Points, in no order, along strands that fork, close into loops and pass close to each other.
In the rows, zero is written as 128.
Two points are linked if the straight distance between their rows is under 89.9. Some points are linked to none.
Z982: 130 117 148 92 137 119 104 135 89 151 180 124 99 118 141 124 163 182 101 138 137 120 113 138
Z850: 106 112 95 136 130 128 117 121 127 131 123 131 138 113 128 131 130 134 160 148 111 166 94 130
Z105: 125 152 128 162 100 140 133 118 119 130 145 150 110 129 147 131 113 131 114 142 141 110 90 153
Z119: 139 160 112 120 103 130 124 116 143 140 149 124 133 144 117 113 102 88 144 117 144 113 114 164
Z369: 131 137 125 104 142 171 114 107 148 131 127 112 102 120 115 124 110 133 127 93 143 122 118 129
Z560: 127 97 192 118 132 140 135 144 100 162 159 88 127 145 126 117 129 149 114 163 147 121 130 123
Z827: 137 108 125 90 100 120 149 131 131 142 133 114 81 123 119 154 158 105 127 120 134 108 153 144
Z27: 104 78 138 143 167 147 96 150 133 137 114 111 172 137 118 141 139 121 91 157 118 164 124 132
Z98: 134 147 93 119 147 110 156 117 145 127 96 140 158 158 128 163 135 136 147 114 88 137 153 113
Z630: 156 133 132 95 73 155 125 137 142 125 153 120 108 159 125 156 133 87 95 119 108 120 129 118
Z175: 103 119 104 138 132 157 136 101 123 111 118 135 112 109 152 100 124 161 153 134 112 103 106 115
Z118: 132 119 152 91 123 160 124 150 105 156 153 97 123 137 130 129 115 133 91 148 150 115 109 131
Z236: 120 155 85 115 109 111 141 107 136 106 98 95 98 87 114 106 131 140 128 131 122 104 154 128
Z585: 126 98 113 132 179 122 111 120 129 122 108 141 132 136 142 148 143 148 117 115 116 174 144 105
Z763: 112 157 105 94 132 82 110 143 135 149 138 134 121 123 128 165 152 153 144 112 154 122 148 162
Z761: 81 103 135 153 145 131 128 149 115 116 104 163 108 107 149 117 101 127 169 140 167 145 134 109
Z22: 142 105 150 140 143 182 107 139 129 125 96 128 160 142 103 133 124 94 106 110 101 135 124 130
Z596: 136 148 153 125 85 136 122 139 98 129 125 112 93 96 143 106 122 116 148 153 151 131 127 137
Z483: 146 149 115 146 124 136 119 104 137 105 76 117 137 102 104 149 118 129 146 128 111 122 118 85
Z565: 123 109 161 139 157 146 108 130 163 131 151 140 147 126 132 90 148 109 96 133 125 122 135 115
Z488: 134 183 113 127 144 111 130 127 159 124 78 160 143 116 96 156 146 113 152 102 126 128 136 126
Z791: 129 102 136 120 125 127 154 108 150 148 131 114 108 135 94 149 139 117 147 105 114 121 137 160
Z530: 112 149 113 140 120 75 134 124 128 145 145 135 109 126 119 140 134 145 126 132 154 119 167 180
Z350: 118 108 174 144 145 141 128 126 136 145 163 120 121 135 110 105 142 139 111 143 142 121 140 134
Z498: 109 82 123 159 151 163 112 147 120 137 114 124 162 147 144 124 122 129 127 171 125 158 120 100
Z700: 143 160 133 153 77 174 128 130 128 135 133 128 106 133 113 150 138 89 93 166 131 140 124 150
Z157: 132 127 168 137 128 120 142 173 111 109 142 145 158 109 101 105 129 136 146 134 126 130 101 143
Z365: 125 150 115 155 134 95 143 127 120 120 111 129 127 109 124 142 144 145 141 132 126 158 165 160
Z180: 119 138 166 171 126 112 126 142 143 107 122 136 190 137 133 129 108 103 114 139 113 156 124 121
Z581: 95 171 99 105 155 105 110 123 140 125 127 136 119 116 117 135 121 172 136 98 155 121 146 151
Z604: 158 153 94 122 80 92 148 116 137 133 146 122 104 158 126 135 146 97 122 135 112 132 164 149
Z755: 122 98 103 118 129 138 125 136 131 128 121 127 170 122 139 115 132 114 130 160 106 144 115 100
Z783: 98 92 130 113 123 106 174 115 150 124 126 128 134 140 150 141 117 110 155 120 113 113 128 95
Z77: 151 148 129 113 115 116 109 124 122 139 172 123 121 146 123 104 125 107 108 130 140 126 145 167
Z711: 122 85 137 140 129 149 103 123 116 139 135 145 107 111 123 123 151 137 184 147 119 154 112 132
Z774: 128 116 96 100 155 125 125 141 122 113 104 104 121 114 148 134 149 145 112 124 126 165 123 106
Z102: 148 172 148 148 101 168 143 140 139 113 120 111 148 168 128 144 105 114 95 117 120 141 135 121
Z302: 136 134 122 106 113 113 128 135 105 129 109 90 97 83 109 108 133 132 151 127 157 106 142 139
Z211: 98 107 162 118 132 96 116 150 106 131 143 141 113 111 128 111 114 132 188 132 171 93 127 139
Z963: 143 111 137 161 157 144 123 125 116 134 97 133 167 154 114 143 101 114 139 120 125 134 121 124
Z492: 91 66 154 150 143 111 146 126 135 112 121 143 132 137 145 126 126 120 156 120 112 134 112 91
Z648: 159 157 97 140 111 120 103 106 127 110 92 94 103 116 118 132 129 133 142 115 128 148 108 112
Z341: 135 120 125 106 157 110 141 135 134 137 87 144 120 119 136 135 100 91 149 114 156 111 142 105
Z399: 115 112 143 107 155 124 122 138 106 129 161 127 98 106 141 121 132 165 121 105 133 131 125 168
Z852: 122 157 145 134 125 170 118 124 142 136 121 128 138 141 138 138 113 136 109 111 142 140 119 117
Z162: 102 112 146 131 134 120 116 144 112 118 130 154 140 72 135 98 97 129 169 124 158 130 135 126
Z237: 108 99 127 158 176 155 106 97 122 118 95 148 157 136 105 125 100 149 127 123 101 146 118 99
Z962: 101 139 85 107 161 130 106 93 137 137 125 113 92 120 113 149 108 161 118 109 141 118 124 144
Z125: 142 142 127 139 123 138 101 132 127 153 141 151 172 128 132 125 129 144 179 127 133 137 118 140
Z324: 152 115 133 103 121 179 144 141 126 130 125 110 141 151 123 130 115 113 110 93 91 123 131 140
Z935: 145 147 117 153 78 147 140 110 124 117 130 154 96 129 142 151 136 113 90 134 110 116 132 142
Z491: 95 139 103 133 131 128 146 113 121 102 122 143 111 108 155 126 99 139 110 122 125 113 90 136
Z283: 152 123 115 111 84 135 142 118 131 131 149 134 131 164 99 174 140 103 105 115 100 82 115 113
Z745: 131 104 133 129 124 113 161 122 134 137 161 158 133 151 121 155 143 120 105 116 109 84 121 137
Z21: 134 138 124 130 105 129 151 133 107 113 123 109 110 90 148 93 134 128 133 165 119 132 99 128
Z356: 115 127 118 122 130 145 141 110 129 114 120 155 139 117 180 134 95 119 107 107 104 108 113 101
Z974: 125 133 88 86 127 120 119 123 145 141 139 104 119 137 152 134 155 133 97 142 123 161 135 113
Z619: 114 128 167 148 130 118 112 145 104 120 136 143 119 113 142 135 139 174 134 131 170 128 111 103
Z559: 148 141 105 120 115 113 111 103 134 112 125 146 133 112 147 133 124 98 129 109 105 116 121 109
Z831: 141 160 144 128 125 113 126 127 141 119 108 133 145 95 92 135 125 108 155 125 144 119 121 114
Z944: 139 104 145 143 133 113 142 120 144 139 157 117 131 160 118 140 159 137 92 124 113 117 156 122
Z155: 124 150 133 122 153 115 162 144 125 120 143 134 133 144 166 113 126 155 104 105 140 139 155 128
Z739: 173 165 112 130 114 140 141 139 126 122 106 105 128 154 104 119 105 97 104 121 138 143 142 132
Z357: 154 130 128 139 158 124 132 133 136 132 95 147 103 132 122 92 121 107 154 126 170 132 138 114
Z229: 121 107 139 137 170 136 103 146 146 134 113 136 139 131 151 133 151 113 89 142 136 184 135 128
Z584: 138 142 119 129 121 104 146 112 135 110 142 104 113 118 126 71 104 123 111 146 123 116 122 136
Z446: 112 110 131 124 143 117 134 127 120 147 149 132 120 144 154 144 112 149 114 117 141 148 137 153
Z30: 84 108 148 141 145 119 115 153 98 109 127 162 105 114 133 128 136 169 173 133 176 150 133 81
Z358: 123 161 87 113 117 98 121 93 152 126 127 135 119 133 128 127 98 103 142 124 118 101 116 144
Z845: 120 136 109 112 140 134 165 141 136 138 84 141 137 120 139 150 135 111 133 133 124 129 157 109
Z207: 127 139 164 155 137 138 104 154 147 123 142 115 199 141 120 94 135 111 98 142 115 133 135 125
Z167: 146 156 113 127 119 97 111 111 123 131 158 130 137 94 117 88 124 129 112 143 133 111 134 154
Z277: 172 136 147 106 104 159 94 137 119 129 144 119 100 136 122 132 161 97 72 127 138 123 140 121
Z388: 95 79 126 158 124 129 149 115 110 120 125 146 128 103 148 108 102 134 170 145 102 120 119 114
Z333: 130 131 94 121 99 114 146 106 148 147 155 106 117 153 144 120 143 130 105 161 104 148 157 141
Z393: 104 95 127 165 150 175 73 107 138 121 125 166 164 133 147 131 131 146 126 128 97 140 126 110
Z379: 140 131 101 148 111 83 148 99 132 130 142 106 135 174 115 163 108 133 129 112 108 114 140 139
Z252: 105 103 141 107 114 127 105 120 122 145 134 114 80 123 153 122 146 136 187 136 143 150 116 135
Z567: 160 143 161 133 120 141 150 157 113 110 128 123 149 131 99 123 129 118 102 129 123 111 91 130
Z100: 147 107 153 92 113 144 114 152 129 145 153 106 133 145 139 115 156 105 81 155 131 119 121 102
Z362: 180 113 119 120 133 149 141 133 103 129 105 88 141 155 120 141 112 120 109 107 119 150 144 133
Z128: 162 143 132 119 123 137 141 160 101 106 124 85 168 136 118 115 141 146 92 134 124 132 112 111
Z760: 125 156 109 136 139 92 147 120 148 110 109 153 122 134 116 146 151 138 152 108 105 134 132 147
Z10: 149 106 149 151 132 166 116 133 127 149 126 156 138 135 127 116 157 126 167 124 126 135 131 142
Z793: 114 159 139 118 154 125 135 120 171 123 108 126 148 112 67 124 100 118 136 123 128 111 100 113
Z960: 106 111 124 123 144 86 116 136 119 122 121 141 94 124 140 95 123 139 183 119 175 77 137 98
Z899: 150 123 122 115 87 78 146 125 108 136 166 114 88 146 137 148 143 127 124 124 116 99 154 160
Z972: 122 153 127 142 123 126 149 132 126 118 143 136 161 130 134 124 130 176 127 125 108 128 132 120
Z602: 109 145 135 129 118 116 133 139 126 129 147 131 149 119 121 127 129 160 165 119 131 107 99 154

A fork is a point with three links, a tip a point with one. Leave the first point through the second and follow the links. Name the first fork or tip that comes.
Z596; Z21 -> Z491
Z739; Z102 -> Z760
Z604; Z333 -> Z711
Z356; Z559 -> Z236
Z27; Z229 -> Z791
Z962; Z369 -> Z393
